Points on a hilly landscape, in no order, each with its height.
A climber steps from a point to the highest of its 5 nearest points, and stops where none of them is higher. Distance is the straight distance between rows; heights are no part of it.
K_683 height 23.2: [106 153 170  88 165 104 132 168  82 113 158 148 144 112 115  82 110  75]
K_267 height 32.6: [157  97  72 140  84 163 130  79 143 161 149 126  84 140 168 173 123 168]
K_482 height 64.7: [ 62 120 156 171 156 140 137  65 109 164 163 126 100 101 103 131  81 139]
K_87 height 11.2: [ 78 175 215 163 170 132 119  68 104 133 108 123 140  99  54  90 135 126]
K_4 height 53.9: [149 152 109 123 118 120 107 125 141  91  72 105 127 128 137 120 186 117]
K_22 height 44.0: [149 105  89  84 117 121 158 164 153 138 153 148 129 148 147 188 143 139]
K_201 height 56.4: [183 135 106 152  89 170 100  84 150 111  63 109 114 128 153 120 166 161]
K_606 height 7.9: [ 78 134 156 101 162 108 150 120  94 140 200 154 110  81  82 124  93  95]
K_643 height 53.5: [124 164 106 192 114 179  92  54 181 146  54  89 111 119 104 130 163 167]
K_248 height 30.5: [120 112 101 168  94 144 130 110 150 157 152 120 123 146 128 162  86 137]
K_758 height 16.8: [ 95 139 154 138 148 113 131 155  93 124 140 139 145 126 114  96 104 109]
K_318 height 52.8: [148 133  92 163 104 161  99  58 157 135  91 101 114 129 144 142 136 156]
K_562 height 62.7: [120  99 110 124 114 114 159 177 146 140 168 136 138 133 124 162  94 124]
K_889 height 16.7: [ 85 138 161 109 166 116 148 131  79 125 172 155 116 100 104 120 103  98]
K_105 height 39.1: [ 99 115 136 119 139 116 161 164 119 137 174 139 135 119 125 134  84 122]
K_345 height 45.2: [154 141 116  70 137  85 122 172 126  75 124 127 140 150 161 123 186  94]
K_243 height 41.7: [115 113 129  78 130  90 160 210 124 126 165 144 161 135 129 121 131  91]
K_163 height 48.7: [134 117 104 113 114 101 140 168 140 138 157 131 135 152 137 150 137 116]
K_878 height 50.8: [214 103 117  94  96 148 128 148 129 115 104 135 134 151 173 137 154 162]
K_960 height 17.4: [ 99 155 168 121 156 107 100 161  82 113 117 130 155 116 105  76 123  83]
K_221 height 48.3: [103 163 154 179 138 137 100 118 153 138  48  92 153 121  88  98 138 115]
K_450 height 11.4: [ 79  95 127 197 115 139 136  87 115 146 165 117 106 128 133 142  65 155]
K_797 height 45.7: [117  85 122  71 140  91 178 211 149 143 166 149 152 128 115 161 106 123]
K_687 height 45.3: [157 105  98  72 117 107 160 173 152 128 158 153 138 141 152 165 159 128]
K_167 height 42.5: [120 120 103 148 108 124 139 144 140 147 147 127 114 146 128 148 109 122]
K_826 height 41.8: [150 114  97 112  98 132 136 124 152 138 144 132 116 135 165 171 150 134]
K_856 height 44.7: [135 131  97 148 104 138 120 119 156 139 121 118 118 141 144 149 127 124]
K_783 height 58.0: [184 133 104 122 110 142 109 108 129  91  91 119 117 135 157 126 170 132]
K_66 height 18.0: [ 82 168 184 151 169 125 105  96  95 123 103 132 150 104  87  67 120 121]
K_929 height 37.6: [ 99 125 165  80 162 102 156 168  77 114 191 163 134  94 106 116 104  81]
K_882 height 36.1: [109 135 120 152 129 122 116 135 144 131 118 108 137 146 126 115 114 115]
K_961 height 17.5: [ 89 130 155 197 125 145 125  99 131 142 129 129 126 140 121 119  89 160]
K_861 height 2.4: [ 62 136 153 118 161 120 138 102  98 146 190 150  91  88 107 119  78 100]
K_100 height 14.2: [115 158 140 124 144  89 111 162 128 103  96 101 150 137 117  88 154  77]
K_723 height 56.3: [223 135 108 106 111 149 109 155 126  76  72 121 148 152 155 106 179 133]
K_581 height 46.8: [184 133 109  83 113 119 132 148 144 103 122 139 139 150 174 160 174 138]
K_101 height 43.9: [179  95  89  65 121 116 161 157 162 112 144 168 127 135 164 182 156 166]
K_595 height 64.4: [106 158 133 203 117 163  95  87 178 147  53  83 136 124  85 117 142 145]
K_944 height 44.1: [211  73  97  47 106 143 154 163 149 107 123 165 149 154 183 148 156 185]
K_211 height 45.4: [110  97 134  99 139 106 169 192 126 136 183 145 145 131 113 153  89 122]
K_634 height 65.0: [100 118 168  46 179  82 166 185  86 106 203 164 135  86 101 136  98  98]
K_831 height 46.1: [165 114  97 179 101 183 110  37 155 150  83 103  97 131 147 158 144 178]
K_45 height 64.8: [167 143 103 135 117 147 105  89 140 113  83 112 103 121 159 139 162 152]
K_655 height 58.7: [244 104  92  81 108 139 119 170 142  98  74 122 163 164 176  86 190 136]
K_849 height 43.1: [138 117  83 181  86 166 108  66 159 172 118  97  98 138 128 153 115 164]
K_543 height 50.7: [190 101 102 126  97 160 127 116 131 120 111 128 112 135 175 142 152 168]
K_343 height 55.7: [140 148 110 148 123 130  96 100 143 127  80  98 114 132 137 129 165 124]
K_159 height 18.2: [118 165 178  87 163 100 115 179  82  91 143 143 144 116  95  61 139  66]
K_680 height 9.7: [ 89 157 178 132 175 110 110 111  76 128 131 140 127 106  94  87 111  97]
K_208 height 19.6: [ 61 148 176 177 154 134 114  61  98 163 134 126 105 112  99 108 105 139]
K_628 height 30.9: [104 115 114 196 103 147 111  85 159 167 120 105 118 155 116 146  95 167]
K_164 height 31.0: [ 92 145 163 176 133 131 112 116 117 134 105 112 135 132 103  98 106 125]
K_727 height 21.8: [ 96 119 159 134 144 112 140 140  91 122 154 141 133 115 126 112  87 115]

Call two points neighbours if one is among the 5 nearest of the other. Go from one point of each pair to the other, from neighbour to neighbour, staying as high as possible. Name the lowest point that can't be avoided.
K_45, K_595: K_343
K_562, K_595: K_687
K_562, K_634: K_211
K_45, K_655: K_783

Two climbers start at each pair of points below. Name the first point that both come to, or write -.
K_606, K_100: -
K_889, K_758: K_929
K_66, K_87: K_221
K_267, K_849: K_45
